Points on a hilly landscape, in no order, each with its height.
A ball rolls from a point to the lowest of its 5 nearest points, and stops where none of them is lower. Distance is the straight distance between rows; heights are no part of it.
mub height 760: [139 113 123 130 139 128 122 125]
Duk height 403: [169 145 155 104 117 133 155 124]
nofis height 339: [149 131 154 106 115 131 151 131]
gigo height 226: [113 104  85 179 177 112  72 112]
tov height 73: [197 149 118 125 137 143 128 121]
lub height 365: [ 96 155 171  98  64 129 191 152]
dokud height 318: [176 130 100 142 151 137 109 119]
lib height 362: [149 125 143 116 126 133 137 131]
zenu height 253: [119 120 151 109 112 131 145 135]
Zude height 392: [159 119  90 152 156 136 101 119]
til height 199: [199 172 160  93 106 128 179 111]
Katep height 93: [ 71 119 147 120 104 123 140 140]
tama height 601: [151 148 170  93  93 127 182 131]
Pabi height 113: [111 157 180  95  61 125 200 153]
duno height 784: [141 110 116 137 147 130 111 123]
tosi height 646: [145 158 172  87  78 126 193 135]
Zud height 183: [ 74 107 128 135 135 124 103 128]
Napu height 581: [154 120 124 128 142 135 117 125]
birav height 702: [121 112 127 132 140 127 115 127]
nanop height 151: [111 100 104 151 155 118  94 120]
pido height 360: [135 111  68 180 180 113  69 116]
Dov height 406: [115 147 172  99  80 130 184 149]
Nem height 391: [110 140 169 101  90 132 175 139]
kav height 451: [147 119 131 129 135 135 127 126]
rok height 706: [ 63 127 158 112  82 128 153 153]
nofo height 437: [ 88 131 167  99  79 131 168 149]
tovo height 408: [ 13 115 124 156 140 103  85 124]
Gibo height 327: [176 130 126 129 137 135 122 121]
Gome height 288: [188 140 108 134 146 141 113 121]
mesi height 390: [187 136  85 154 157 141  99 127]
zalo height 303: [189 159 160  95 108 131 171 112]
Rikil height 503: [ 68 135 155 106  75 133 168 154]
por height 308: [122 117 138 113 125 136 127 128]
Dus height 336: [ 89 102 118 134 146 117  99 125]
gemu height 191: [ 98 116 147 112 121 133 133 138]
Bug height 625: [205 156 129 114 123 143 146 118]
vid height 78: [ 87 111 135 126 127 129 118 133]
Zafos height 500: [ 63  99 109 161 159 100  79 116]
vafa height 267: [150 115  72 176 177 124  79 121]
gopud height 705: [ 50 128 153 111  83 137 150 152]
foti height 205: [134 115  76 173 177 120  75 117]
vofun height 302: [ 31 112 125 145 133 113  95 123]
tos height 438: [171 130  78 163 167 134  91 125]
tid height 118: [143 109  83 167 167 123  85 118]
disir height 358: [108 135 157 101  98 135 163 144]
futo height 75: [124 106  94 154 163 127  86 118]
Fedu height 591: [116 106 117 135 144 127 104 123]
ser height 297: [128 129 156 103 105 132 160 135]
dof height 405: [ 89 122 149 111 104 128 148 141]
bebed height 529: [221 177 133 107 125 139 155 107]
veg height 355: [125 137 164 103  94 132 172 142]
moki height 173: [209 157 110 126 138 143 123 119]
mit height 238: [158 116  76 162 164 130  86 122]
Mas height 354: [174 124 100 148 151 137 102 121]
rumuv height 59: [109 101  97 161 166 116  81 113]
sen height 380: [170 139 138 115 124 138 149 124]
vor height 227: [ 48 116 137 131 121 119 112 134]
Fanir height 314: [186 156 166  90  94 130 184 116]
Vamam height 617: [198 155 143 107 119 139 152 116]
budak height 401: [ 80 145 164 101  68 135 186 157]
tesof height 551: [175 128  62 169 175 133  84 125]
rufaf height 477: [223 170 123 117 126 138 145 114]
totar height 162: [ 67 108 131 127 122 128 118 135]
tiz height 254: [130 109 104 149 157 130  98 123]
Mor height 566: [140 156 175  90  89 126 184 137]
fali height 61: [ 55 115 139 123 113 125 128 136]
mitu height 402: [221 178 140 101 114 131 173 104]
Bopob height 534: [165 129  50 188 185 125  73 131]
bedud height 274: [103 106 130 127 135 129 123 127]
Sikar height 452: [ 81  96 109 154 155 107  83 120]
napos height 491: [169 151 163  93 103 132 173 124]
fanif height 404: [139 140 165  97 105 132 169 135]
ralo height 413: [ 56 101 116 156 158 106  82 120]
geg height 691: [ 71 126 155 111  92 131 149 152]
kasif height 475: [164 123  55 179 185 127  78 125]
Rar height 433: [ 29 103 114 155 151 103  80 120]
difat height 262: [ 62 103 120 144 140 112  98 127]

Call two points neighbours if one is among the 5 nearest of the other. Go from one point of each pair to the other, from neighbour to neighbour, staying as low as possible. Name the highest point that can't be avoided.
rumuv, tov | sen
vid, rumuv | Dus
til, fali | Duk
Pabi, rumuv | Nem

For each start below, name the point where the ball stops.
Mas | tov
sen | tov
tesof | rumuv
duno | rumuv
